A landscape with many valleys, sampled at points; each row gives a point and its height.
A ball rolls from a point to the lowest of its 2 nearest points, and stops where none of them is lower. Distance is the straight distance between rows; heights are no part of it.
z560: [  0  14  -7  20  -3  15  18  19   4  -1  -5  -3   7   1 -15  -5   7 -20
   6  -5 -23   4   4  -5  17  11  -8 -17  -3   3]  height 51.5
z994: [ -9  -1   1  10  -1   5   4  10  16   5  12  26  18   5  -6  -5  -5  -2
  -1  -8  10  -9 -27 -22  -6   5  14   0  22  -6]  height 7.3
z946: [  8  11 -13   4   7  15  15   8   0   3   1   8  14  20 -18  -1   1   3
  -4 -11 -16   4  -3 -13  10   1 -14   5   5   6]  height 22.7
z187: [ 10  -2  -2   4   3  -1 -21  -2   8   1  19  -2  -2  -3  -4   3  -4  15
  -8   5   2   1 -26 -19  12  -6  -8   0   4  -6]  height 28.5
z236: [ -7   5   1  -2 -11  -8 -17  -4   9   7  16 -44  -1   3  11   6   2   0
   6  23  -5  -2   6   2  25  18 -18 -36   3   5]  height 31.1
z378: [ 11  -8  -9  18  -1   8 -21  -2   6  12  14   0  -3 -17 -22   8  20  13
   4  23  -7 -13  12 -16   2   9  -6  -2  16 -23]  height 23.5
z991: [  2  -2  -2  12   3  -2  13   4 -11   3 -11   0  -4  -4  -4  -2   9 -12
  -9  -4 -14  -5  -4   0  -2  -2  10   2  -6  -2]  height 27.1
z112: [  6   4  -6 -14   3   7  16  -5  -3 -10  -5  13   0  11  -5  -1  -6  11
   1  -5   1   5  15  13  -8  -8  -5  17  -7   6]  height 28.1
z658: [ -1  -6  -7  12   4   5  -5  11   3   0  30  19  12  -8 -17   7  -4   3
  -2  16   8 -12 -12  -3   5   6  13   2   5 -28]  height 16.2
z875: [-15   7  11  12  -4  -4 -16   7  26   3  21 -15  -1  -6   2   1 -12   6
   0  11  18 -13 -22 -13  12   0  -1 -17   5 -10]  height 6.4
z574: [  5   9 -11 -15 -15  11 -10  -5   5   0  -3  -8  -3  20   0 -10   2  18
  15   6  -8  16  22  -4   9   8 -33 -14  11  18]  height 67.3
z162: [ 20  -4  -3   7  11  -6 -12 -14  -7  17   4  -4  -2   0  -6  11  11  18
 -20  -3 -12  -3 -20 -29  -3 -11 -12   9   4   3]  height 39.2
z887: [-12   1  -1 -20   8   6  17  -2 -16  -5 -15 -26  -2   8  12  13  -3 -17
  12 -13  -9   8  25  28   5   1   3  -2 -12  13]  height 46.1
z108: [-16   5   4   9 -20   3   9  12   8   5  -5  12  -7  -2   4 -22  -1 -15
  11   4  -1   3  18   2  -9  13  -2 -21  14   4]  height 15.5
z761: [ -2   7  -7   7  15   3  26  14  -4   4 -20  26  12   5 -20   1   6  -3
 -18 -15  -1  -1   4  -3 -25   6  11  20   3  -3]  height 55.9
z667: [ -7   2  -7  -8  -3   6  20   4   7  -2  10  10  11   8 -12   2  -4   9
  11   8   1 -12  13   8  -2  -1   8   1  -1 -12]  height 16.1
z29: [ 10  -1  -8   3  -6  11 -25  -3  15   4  18  -3  -4  -6 -15   2   5  19
  13  18  -5  -6  12 -19   9  10 -17  -6  18  -7]  height 24.1
z544: [ 11  -6   2   0 -10  -3 -20  -2   0  -4  -7   9 -11  -3  14 -16  10   3
  -8  -5 -10  17 -13 -11  -3  -5 -14  -4  10  15]  height 24.7
z764: [ -1 -12  10 -18   5  -8 -16 -14  13  -4   7   5 -17  -9  16   3 -17  11
   8   5  23   4   2  16 -14 -17   4  19  -4   0]  height 30.9
z82: [  3  -3  -5   4  12  15  -5   2   9  17  22  12  22   8 -18  11  -8  11
  -3  -4   5 -12 -23 -39   1   9  -4   3  24 -11]  height 34.3
z279: [-17   7   7  13 -12 -10  -2   3  10  16  12 -39  -1   1  12   0   0 -13
   6  10   3 -15  -7  -7  16  15  -1 -32   5   1]  height 28.3
z743: [ 13   3 -12   2   2   1 -21  -4   1  13  -9  16  -3   3  -7  -4  16  30
 -16   1  -4   3  10 -20 -17   2 -13  11  20  -2]  height 64.8
z359: [-15  10  -1   0   1   1  28   6   1   8 -22  -3   2   7  -4  -3   0  -7
  -3 -14  -1  -8  20   8 -19   3  11   4   4   3]  height 21.2
z545: [-12  14   2   8  -7  -5  21   3   1  17 -19 -21  -1  18  10 -11   3 -15
  -6 -16  -8   1  -1  -8  -5   7 -10 -17  13  24]  height 45.1
z928: [  2  11  -2  -4  -4   7   5   6   8  -5 -12  33   4  14   2 -18   0  10
  -4 -12  -2  14  -1 -10 -14   0 -13   7  14  17]  height 21.9
z688: [ -9   4  10   1  -9  -7   4   2  16   3   1  -4   4  14  14 -19  -8  -9
  -1 -17   9   0 -30 -16   4   0  -7 -13  13  19]  height 29.3
z954: [ 14  11 -11  -1  13  10  17   5  -8  -8  -9  16   8  16 -16   3   5  12
  -8 -14 -11  17  10   4  -4  -4 -15  17  -8   7]  height 26.2
z878: [-14  12   5   4  -7  -3  -7  -1  33  16  19 -27   4   9   5   0  -9  10
   9   3  16 -13 -17 -16   7   4 -10 -17  13   5]  height 1.2
z617: [ -1 -15  23   0   0 -16 -13 -11   0   6 -13 -10 -15 -19  29  -5   0 -13
  -7  -2  12  -2 -14  -2 -16 -10   7  -1   4   7]  height 24.8
z8: [  1   8  -6   6  -2   8   8  10  -6 -18 -22  20  -3  -5  -7 -11  10  -9
   8  -1  -3  21  30  26 -13   8  -2   9  -4   6]  height 52.9
z124: [ -8  -3   7  -9   0  -6 -18   0   0 -18  11 -10  -7 -16  10   8 -20 -10
   7  11  24   0   1  25  12  -8  13   4 -25 -16]  height 13.5
z670: [-15   7   2  17   2  -1  -8  12  14   0  22  -1  14   3  -8   8 -14   4
  -6   1  20 -16 -38 -21  14   0  10  -7  -3 -19]  height 12.0
z390: [-12  -9   6 -11  -4   1   1   4  -5  -6  -6  -3  -6  -9  17  -5 -11 -33
  16   1  12   7  19  27   2   5  12  -3  -7  -3]  height 8.9
z778: [ 13   0  -2   8  10   6   3   8 -10   5  -5  21  14   9 -11   2  12  -3
 -21 -19 -19   7 -26 -27  -1  -1  -6   6   4   9]  height 34.0
z746: [  7   7  -2   5  14  11  23  15  -3 -11  -2  31  12   7 -12  -2  -4 -11
  -7 -17 -11  12 -16  -1  -3  -2   2  13  -6   5]  height 58.4
z562: [-19   5   9 -11 -10  -2  -3   9   1 -18  14 -14   2  -7  12   4 -18  -9
  12  11  17  -7   9  26  16   3  12 -18 -18 -14]  height 9.9
z569: [ 23 -12   7  -2  10 -14  -8 -14 -24   0 -23  10 -12 -16   3   7  12  -3
 -16 -15 -11   6  -5  -1 -15 -12   7  25 -12  12]  height 6.3
z844: [ 11 -10  12   3   6 -11 -16  -9   3   9   0   5  -9 -10  11   6   9  15
 -19  -4  -2  -1 -28 -19 -13 -16   1   8   4   8]  height 41.9
z556: [ -4  -7  13   3   3 -12 -18  -5   3  -3   9 -20 -18 -18  16   6  -9   3
  -3  13  16   4  -9  13   7 -10   1  -5 -13  -8]  height 17.8
z523: [ -7  -5  22   9   6 -19 -16   1   0  -1   1 -12  -5 -14  16   7  -4  -2
 -14  -7  14 -10 -47 -16   3  -9  17   2 -18   0]  height 21.6
z454: [ 15  -9  -2  12  -9   8 -29   4   4   0  -2  28  -1 -13 -10  -7  16  -1
  -5   3 -11   5  -4 -30  -4  13  -6   1  27   0]  height 56.1
z666: [  3 -19   6  -7  15 -10  -7   3  -6  -8   1  32   9 -12  -3   8  -6 -15
  -3 -10  11   3 -26  -2 -12  -3  32  28  -8   1]  height 41.8
z266: [ -4  -4  11   6  -3 -10  -5   3   6   0   2   1   2   0  11  -3  -2  -3
 -11 -14   5  -6 -42 -20   0  -7  10  -2   1   9]  height 25.9
z172: [ 17 -10   3  -3  11 -16  -7 -19 -16   4  -5  -9 -17 -12   7  11   0   5
 -11  -8  -1   3  -9   2   0 -15   5  17 -16   6]  height 13.4
z565: [  9 -11  15  11  -5  -8 -27  -5   5   2   0   1 -10 -20  16  -5  16  -1
 -16   8  -7  -1 -28 -22  -2  -6   2  -7   5   3]  height 44.6
z937: [  5  -1 -10   0   3   8   5   4   1   4  11  17   8   8 -16   0   3   9
  -4   1  -5  -2   3  -6  -3   0  -3   7   7 -11]  height 19.2
z921: [  1 -19  18 -13   0 -14 -22  -9  11  -1  -4  11 -15 -15  25  -6  -3   4
   0  -4  19   6 -11   0 -24 -14   4  15   7  10]  height 27.9
z256: [ -5  -6   7 -15   4 -12  -1 -17  -4  10   0 -38 -15   5  25  14 -12   3
   3  -3  11   1   5  15  -3  -9  -1  -1  -3  10]  height 23.1
z756: [-11  -3  10  15  -1 -10  -3  -9  -1  15  -2 -33 -15 -18  16   8   6  -7
  -4  20  -1 -20   7   9  -2   2   9 -18  -1 -10]  height 50.3
z890: [ -6  18  -5   4  -9   0   8   0  13  22 -15 -18   2  19  -6  -8   4   1
  -3 -10 -14  -3   6 -23   0  11 -17 -13  20  19]  height 46.7
z992: [ 21  -4 -14   9  10   8 -14  -9 -21  11   9   1   4   2 -21  12  18  13
 -13   0 -16   1  -3 -23   8   0 -20  10   4 -11]  height 35.9
z450: [-15  15   8 -22  -2   6  35  -1   4 -18   1   4  12  15  17  -6 -24  -8
  18  -6  20  -4   6  18  16  -1  -1  -4  -8   9]  height 43.9
z818: [  9   6  -9   3  -5  19   3  10  -5 -21  14   7  13   2 -26  -3  13  -1
  24   7 -21   7  17  11  25  11 -12 -14  -8 -10]  height 7.2
z403: [-14   6   6 -23   4   5  22  -3  -2  -8 -10  -8   4  13  16   2 -20 -20
  17 -14   9   8  16  27   3   0   2   1  -9  13]  height 45.0
z923: [ -5   2  -4 -16 -16   7  -3  -7   2  -4   5 -14   4  13   8  -8   5  14
  22  15 -10  10  34  16   6  13 -23 -30   6  12]  height 68.0
z908: [ -1   3   8  14   3 -18  -7  -7 -15   5  -5 -35  -7  -3  13   7  -4  -6
 -18   2  -3  -8 -34 -10  21   0   5  -9 -22   1]  height 19.9
z483: [  8   1   1  18   6  -1   8   6 -12   0  -6   0   3   1  -6  -1   6 -12
 -18 -12 -21   1 -29 -16  14  -3   1   0 -11   3]  height 30.5
z78: [  8  -8  -3 -14  -6  -3  -8 -16 -19  -9   1 -22 -18   3  19   2   2   5
   6   5   0  20  21  27   5  -5 -14  -3  -5   9]  height 28.6
z31: [ 16   0 -12  -5  -7  13 -16  -3  -5 -18  23   3   6   2 -16   0   6  15
  19  15  -8   7   8   6  28   0 -18  -5  -8 -12]  height 10.8
z106: [ -4  -6  -2 -17  10  -7   4 -10   1   5  -8  -2  -3  -4   1  13 -17  -7
   9 -13  16  -6   0  10  -4 -14  18  26 -13   0]  height 18.0
z473: [ -4  -9  18  -5   4 -17 -15  -7   0   0   2 -18 -13  -8  20   4 -13  -4
  -4  -8  19   0 -25   1   2 -14   7   3 -12   5]  height 21.4
z724: [  0  -6  -5  -1  14   4  19   7 -11  -6  -2   6   8  -1 -17   8  -6 -13
   1  -2   0  -6   4  14   2  -2  19  20 -18 -14]  height 28.0
z326: [-10  -3   6  23  -6  -7   2   4   2   8  -1  -9  -7 -17   4  -4   3 -10
  -5  14   0 -20  -6  -2   0   0  18 -11   1 -15]  height 51.8
z453: [-12   2  10 -18   9  -8   1 -11  11   2  14 -35  -4   7  15  17 -20  18
   6   1  26  -6  -6  15   4 -13  -3   1 -12   3]  height 20.4
z209: [  2   0  -6  11  11   6   3   3   1  14  17  -5  18  14 -13  10  -5   6
 -11 -11  -3 -13 -34 -28  12   1   1   2   5  -7]  height 36.8
z131: [ -9   7  -4   2 -24   7  -4   6  11   8   0   8  -5  -4  -6 -19   8   3
  21  16  -6   3  33  -6  -5  16 -10 -26  17   3]  height 18.5
z654: [  2   8  -6  17   4   7  23  15  -5  -7 -22  12   2 -10 -17  -2  16 -17
  -3  -4 -15   7  27  15 -12   9   5   5  -7  -2]  height 51.6
z204: [ 10   5 -10   9   8  -6   3  -5 -16  11 -21   2  -6  -3 -10   3  20  16
 -21  -2  -8  -2  20  -2 -17  -2  -2  11   1  -7]  height 38.4
z440: [-23   3  10 -13   1  -7   9  -1  -1   3   5 -38   2   9  24  14 -19 -15
  10  -6  19 -12   2  18   6   4  12 -15  -9   2]  height 11.2
z510: [ 10  -6   0  -1   2  -7 -18  -2   0   8 -12  31  -3  -7   1  -5  17  22
 -20   0   5   8  -1 -13 -32  -2   4  15  16   4]  height 63.2
z877: [-14  14   4  -9  -8   6  25   3  11  -4  -9  10   3  20  13 -18 -16  -5
  10 -12  11   3   2   0  -7  -1 -12  -4  11  16]  height 60.7
z270: [  2  -8  -6   0   6   2   1   7   1 -16  23  19   8  -8 -13   6 -10   1
   4  17  15  -7  -3  16   6   0  22  11 -11 -25]  height 19.6
z232: [ -6   7  -2 -13  -9  -4  -9  -6   5  -4  20 -36   8   8   5   8  -6  13
   8  15  -4   1   1  11  27   5 -11 -25 -11   2]  height 33.2
z465: [  6  -2  10  20   0 -10 -11 -16  -4  12  -9 -20 -19 -17  16   3  14  -4
 -14  19  -7 -15  -6  -8  -9  -4  -3  -9   2  -7]  height 48.8
z708: [ -5  13  -6 -13   1   3  15   2   4  -4 -21  20   1  14   2 -12  -5  13
  -2 -11   9   7  18   3 -23  -1  -4  14   7  12]  height 25.3
z40: [ -5   7   0 -18   4  -2   3  -6  14  -4  24 -19   6  12   6   9 -17  29
   7  10  12  -8  -4  11  15 -13  -7  -4 -13  -3]  height 17.7
z320: [ 17  11 -11   7  -8  16  -2   5  -7 -16   0   0   0   7 -17  -6  12  -1
  14   0 -22  21  12   5  26   3 -25  -9  -3   7]  height 11.0
z737: [-12  -3   2 -14 -15   4   5  -2  -1  -6   5  -2  -3   4  13 -12  -3   2
  20  12   4   7  32  24  -2   7  -8 -18   1   3]  height 68.6
z622: [-16   6   6 -11  -8  -1   7  -6  26  10  13 -13   0  15  16  -7 -13  15
  11   4  20 -11  -3  -4  -3  -4  -9 -11  11   6]  height 5.9
z944: [  0  -2 -11 -11   9  -2  11  -7   5  14   7   2   4  12  -9  13  -2  34
  -6   2   8 -12  11  -3 -20 -13   1  16   3  -7]  height 13.7
z780: [  5   7  -9 -11  -2   6 -13  -1   7 -16  32  -5   8   5  -7   5 -10  22
   9  15   5  -1  -4   7  29  -6 -11  -6 -15 -13]  height 14.2
z356: [ -2  -3   0   1  -5   5   6   9 -11 -22  -5  -1  -4 -12  -2  -3   1 -25
  14   8  -4   8  18  32  11   6  12  -5 -18  -7]  height 4.8
z485: [  5  -2  -3   7   1  11 -23   7  14   3  24   3   6  -3 -14   2  -7   1
   3   4   0  -8 -22 -33  14  11  -5  -7  19  -9]  height 31.6
z396: [ -5   7   2  -6 -14   7   1   5  -2  -1   4 -10  -5  19  22 -18  -4 -15
  12   2  -5  22  16   9  15  17 -28 -29   8  22]  height 62.3
z740: [  8   5  -9  24  -3  11   5  12  -6   7  -4  -1   4  -5 -22   1  14 -14
  -3   1 -25  -8  -2 -22  14  15  -4  -9   4  -9]  height 53.0
z689: [ -5  -4   0 -10   8  -3  -1  -7 -16  -4  -8 -26  -6  -9   8  17 -11 -16
   8  -4   4  -1   6  20  16  -5  16   5 -27  -2]  height 28.4
z277: [-16   2   1 -12  -2   2  23   3  10  -2  -6   6   4   2  -2  -2 -13  -7
  15  -2  12 -13  18  17 -13   1  19   7  -1  -5]  height 18.6
z528: [  5  -4   8  17  -8  -6 -23  -7  11  14  -4  -6 -15 -17  11  -7  13   3
  -9  15  -6  -3  -5 -21  -9  -1  -8 -11  21   2]  height 46.8
z838: [  5   7  -5   3  23  10  29  14  -3  -9 -15  22  11   3 -18   8  -1 -15
  -3 -18  -6  10   9  10 -16   0   4  28 -13   3]  height 57.2
z248: [  9 -17  -1  10  15  -3   1   6 -16  -3   4  22   5  -8 -12   6   5 -13
 -15  -2  -3  -2 -23  -3  -3   0  20  19  -9 -13]  height 39.0
z97: [ 15  -6  -9  17   2   1  -9  -1 -20 -12   7   5  -3 -10 -14   1  14  -3
  -4  10 -11   4  -8   6  18  -4   2   6 -16 -16]  height 29.4
z290: [ -6   4  -4  -8   6   4  20   5  -9 -11   0 -16  10   5  -6  11  -7  -8
   4  -5  -5  -5   3  19  17  -4  12   1 -27  -6]  height 25.5
z977: [ 12 -22  15  -4  10 -16 -19  -4  -7  -6  -6  23  -6 -24   6   6  11  -7
 -15  -3   4   2 -21  -4 -19  -5  22  24  -3   6]  height 44.9
z960: [ 12  -9   6 -17  13 -12  -9 -13  -8  -4   5   8  -8  -7   3  13 -17   4
   2 -15  11   3 -14   5  -2 -17  10  28 -19   7]  height 18.9
z109: [-14   3   9   1   2 -14   1  -3 -11   4  -4 -42  -6   3  22   8 -13 -16
  -6  -6  10  -4 -15   6  13   2   7 -12 -16   3]  height 14.8
z239: [ -3  12   1 -15   8  14  33   8   1 -21  -2   3  15   8  -6   4  -7  -9
  16  -5  -9   4  17  29  12   0   4   1 -21   4]  height 23.2
z776: [-18  -3   7 -12   5  -8   5  -8   2   9 -10 -22  -2   3  18   8 -21 -21
  11 -21  22  -9  -7   9  -1  -6  17   7  -9   4]  height 14.5
z84: [  2  -4  -6   1  -9  -1 -11  -6   6   4   3   0  -9  -6   1  -5   6  14
   4  13  -1  -1  17   8  -6  -5  -4  -3   8  -4]  height 70.8
z458: [  7  -6  -9 -13  11  -5   2 -11 -14   3 -19  -2  -3  -5 -12  16   8   4
  -1  -2   0   0  31  17 -14  -6  10  26 -13  -7]  height 33.6
z578: [ 10  -9  -6  -1  18  -6   5  -5 -17   3 -21   9   0 -11 -14  14   2 -17
  -4 -11  -4  -2   8   7 -10  -4  18  33 -17  -5]  height 30.8
z466: [ -5   7  -6   2   2   2  15   6   5   1  15  -7  12  14 -10   3 -13   1
  -1  -7   1 -12 -22  -7  15  -5   6  -2  -8  -7]  height 39.1
z964: [ -7   9   0 -18   3   6  26  -4   7 -15   9  19  11  15   4  -2 -21   4
   9  -6  16  -8  -6   6  10  -8   4  10  -4   2]  height 42.5
z376: [  3  -6  -5  -1 -12  -1  -8  -7  -8  -7  -7  -3 -12 -11   0  -4  15  10
  12  17   1   6  38  27 -10   2  -1  -2   3  -6]  height 71.6
z352: [ -6   5  -6 -11  -9   2  -2  -4 -11   0 -20  -9  -7   7  10  -5  13  16
   8   3  -2  13  45  25 -16   7 -13  -7   3   8]  height 72.3
z795: [ -1  -7  -5   8  13  -4  14   2  -3  13  -5  13   7   4 -10   8   3   5
 -15 -10   7 -14  -9 -10 -26  -2  19  21   7 -11]  height 54.6
z231: [ -4  -4  -3   1  -6   2  -2   8   1 -15  19   2   6 -13 -14   3   2   2
  14  24   2  -8  12  23  11   4  16 -10 -13 -26]  height 22.6
z317: [  1   0  -3  12  -7   0 -16  10  -4 -18  17   3  -1 -13  -9  -4  -4  -8
   2  16   2   1  -9   9  22   0   5  -7 -18 -20]  height 25.8
z365: [ 27  -8  -8  15   7   3 -22  -5 -21  -7   9  10   0  -8 -16   4  19   1
 -10   3 -19  10 -22 -13  22  -1 -13   7  -4 -11]  height 32.7
z781: [  7  -7  -3  -2   3  10 -17  -2  14  -4  18  45  14  -1  -7  -2  -4  15
   0  14  12   6 -10 -16 -12   5   0   9  27  -5]  height 59.6
z628: [-12   2   0 -16  -3   1   6  -9  19  10   8  -8   0  11   5   4  -7  34
   9  12  13 -12  17   5 -15  -8  -6   1   7   0]  height 9.8
z443: [ -7  11   4   0   4   8  28   9  11 -11 -10  23   8  14   3 -12 -11 -14
   1 -22  -2   7 -15  -5  -3  -4  -6   4   3  16]  height 59.7
z340: [  8   5 -12  -4   7  -3   9 -10   2  22   5 -16   6  17 -13  12   4  28
 -13  -5  -8 -11  -1 -16  -5  -9 -11   7   2   1]  height 17.9
z330: [ 17   0  -6  17  -7  13 -17  10  -1   1  -1  14  -1 -10 -24  -6  16  -8
   5   3 -16  -1   8 -29   9  20 -10  -9  20  -9]  height 54.5
z351: [-12  -3   1  -8   3   2  20   1 -12  -6 -10 -28   8  -1   0  12   6  -5
  11   0 -21  -6  28  29   6   4  14 -17 -13  -3]  height 47.5
z927: [ 12  11  -8   5  -3  -8  -5 -14 -11  15 -25 -14 -10   3   4  -2  20  16
 -17  -2 -13   3  13 -10 -11  -3 -16  -1   6  10]  height 41.1
z223: [ -4  -6   1  21   6  -6   5   0   4  17   4  -3   1 -11  -5  10   6   2
 -11  10   3 -24  -7 -12 -14  -4  18   7   9 -18]  height 53.2
z771: [  8  -9   0  -2   7   4 -13   2   0   4   3  40  15   1  -4   3   7  13
 -17  -3   2   8 -20 -19 -24   2   6  16  21   3]  height 61.4
z945: [ 17 -13  -4  19   9   9 -12   7 -20  -5   9  28  12  -8 -17   4  17 -11
 -16   3 -13  11 -24 -12   3   9   1   9   2 -16]  height 36.0
z698: [-18  -6   6 -17  -8  -1   5  -5   7   6  -4  -9  -5   1  20   0  -6   5
  17  11  17  -3  37  22 -24   2   4  -3   9   3]  height 69.3
z67: [  1   6  -1  11  -9  -6  -4  -5   5  16   0 -28  -4   3   6  -6   1  -7
  -6   3  -9  -7 -10 -17  14   4 -10 -17  10   8]  height 25.2
z334: [  6  -7  -6   4   4  -5   4  -8  -9   7  -5  -8  -3  -9 -11  14  15  11
  -6  12  -4 -12  24  10 -13  -3   9  11  -6 -17]  height 35.8
z225: [  3 -10   0  12  -4   1 -20   4  15   1  10  26   0 -13  -4  -8   6   4
  -4  13   3   0 -13 -19 -10   5   5  -2  22 -10]  height 57.9
z175: [  8 -13  -7  12  10  10 -17   0   0  12  24  13   9 -11 -18  13   8  10
 -10  15   0  -6 -10 -14  -3   4  -1   9  13 -25]  height 19.8
z263: [ -5   1  -6   3  -8   4  14   7  -5  -6  -1  -8  13  -1 -17   3  16   0
  14   9 -21  -2  30  19   7   8   8 -19  -8 -12]  height 48.7
z872: [  2   2  -4 -18  -4  -3  -5 -10 -10 -11  15 -27  -7   7  12   6  -9   9
   5   7   2  11   5  25  22  -8 -11 -11 -18   6]  height 31.0
z216: [ -6   7   0 -13   5  -3  19  -5   0  -5   5  -6   5  18   3   3 -22   1
   2 -20  15  -8 -19   1   7 -11   6  10 -14   7]  height 40.9
z538: [ 11  -3   2  10   6 -10 -14  -6  -6   3  12 -20 -10  -7   1   7  -1   7
 -13   7  -2  -3 -25  -9  19  -9  -1   0 -16  -5]  height 24.5
z364: [  1   5   3   3  -5 -11   5  -7  -4  16 -20 -15  -8   6  16  -6   5   0
 -17  -9  -7   0  -4  -9 -14  -5  -8  -5  10  15]  height 43.3
z851: [-12  -6   5  -1  -7  -6   0  -3  10   5  -1  -5 -13 -10  11  -3  -4  -1
   3   7  16  -8  12  11 -17  -5  10   1   9  -4]  height 69.9
z134: [ -5   7   7 -14 -10   1   9  -1   4  -4   1  -1  -5  22  24 -19 -15  -9
   7  -5   8  16   0   9   5  -2 -21 -14   5  20]  height 61.5
z373: [ 21  -6   2   2  14  -1  -5   2 -20  -3  -8  32   7  -1 -11   6  16   2
 -22 -16 -13  16 -16  -8 -15  -2  -3  19  -1   9]  height 33.0
z868: [ -4 -11  18 -12  -3  -6  -1   3  -4  -5 -22  13 -11  -2  24 -18  -4 -27
   1 -16   7  19   4  10 -18  -3   1   5   2  20]  height 17.5
z138: [  4   4   0  16   1   7  12  16  -9 -18  -7   4  -4  -9  -6  -7   3 -26
   2  -3 -16  13   1  19  15   5   4  -5 -15  -3]  height 9.2
z178: [-14  -1   9  -2 -12   5  13  13   4  -8  -6  16  -4  -2  14 -21 -10 -30
  16   2  10  12  19  24  -8   9   3 -12   4   5]  height 12.2
z548: [  6 -10  12 -15   0 -16 -12 -10 -12  -1 -28  12 -13 -13  20  -5   5 -10
  -7 -20   1  16   1   1 -20  -9   5  22  -4  21]  height 13.2
z931: [ -1  11  -8  14  -4  12  17  17   3   0  -8  10  10   1 -25  -4  17  -5
   7   2 -22   1  27   1   0  13  -3 -12   0  -7]  height 50.0
z52: [  5   2  -8  -3 -18  13 -14   0   9   2   5  -3  -1  -3 -14  -4  14  18
  25  18 -10   1  33  -8   8  16 -14 -20  13  -5]  height 21.3
z625: [  3  -6   8  -6 -13  -5 -11   2   3  -9 -15  21 -12  -2  17 -25   3  -6
  -2  -3   2  21   5   4 -15  -2 -11  -2  10  15]  height 20.9
z629: [  8   7  -9   5 -11   8  -2  -3 -11  -5  -8 -21  -3   6  -4  -3  19   1
  10   6 -25  19  21  10  17   8 -24 -19   1  14]  height 14.9
z213: [ -9  -3   5   3   2  -5  13  -3  -8   8 -25  -8 -10  -9   9  -2   0 -25
  -5  -8  -2  -7  12   9 -12  -1  17   7  -1   2]  height 24.0
z11: [-10   0  -1  10   1   4  15  12   7  -3  10  24  13   0 -12  -3 -10  -9
   1   1   9 -13 -12  -3  -3   5  22   3   6 -15]  height 11.9
z885: [-14   1   7  14   2 -12  -2   8   0  -5   7  -9   5  -2   1   4 -15  -6
 -10  -6  16 -15 -34 -11  12  -3  21  -2 -17 -14]  height 16.6
z649: [  9  10 -15  -3 -10   7 -15  -2   4  11 -11  -1  -5   8  -8 -10  12  24
   1   1  -8   8  25 -18  -3   9 -24  -3  17   9]  height 66.3
z157: [  5   6  -8   5   1  -5   0  -9   7  25   0 -30   1   6 -10   9   9  14
  -8   5 -13 -18  -4 -24   4   2 -10  -7  11   4]  height 21.5
z207: [  1   2   0   8  -6  10  -6  11  12   2   1  21   9   4  -9  -9   1  -9
  -4 -14 -10  -2 -22 -33   1  11   0  -4  24   7]  height 12.6
z174: [ -6   8  -1 -14   4  10  31   7   5 -20  -7  24  12   4  -5  -5 -14 -13
  17   1   9  -1  20  21  -3   3  10  16  -7   2]  height 21.0
z10: [  1  -3  -2 -13  -2  -9  -3 -17  -9   5 -14 -16 -18   6  19  -1  -3   7
  -3  -7   6  10  18  11 -13 -11 -10   6   2  13]  height 26.0
z792: [ -1   9   2  -3 -10   8  -9   7  15   6 -15  21   1  11   3 -21   2   1
  -1 -15  -6   9 -11 -31  -7   8 -15  -5  26  23]  height 17.6
z412: [-15   6   3  -9 -11   3   9   5  12  -7  18  -1   5   3   6  -6 -16   3
  15  10  13 -12   7  14   7   1   6 -16  -4  -9]  height 13.0
z229: [ 15  -6   0  -2  -2  -2  -7  -2  -7 -12  -5  28  -4  -2  -3  -8   4   0
 -10  -8  -7  17 -12   0  -5  -7   1  12   2   8]  height 29.1

Where does a ball stop that starts at each point below?
z877 => z658
z465 => z658
z666 => z658
z232 => z818
z403 => z440
z236 => z878

Call two points neighbours if one is among the 2 nearest of the other. Go from one point of each pair to the other, from neighbour to neighbour, staying as low as possible. Name the highest point that can't be avoided.
z356 and z818 => z232
z569 and z440 => z960
z658 and z356 => z29
z562 and z878 => z523
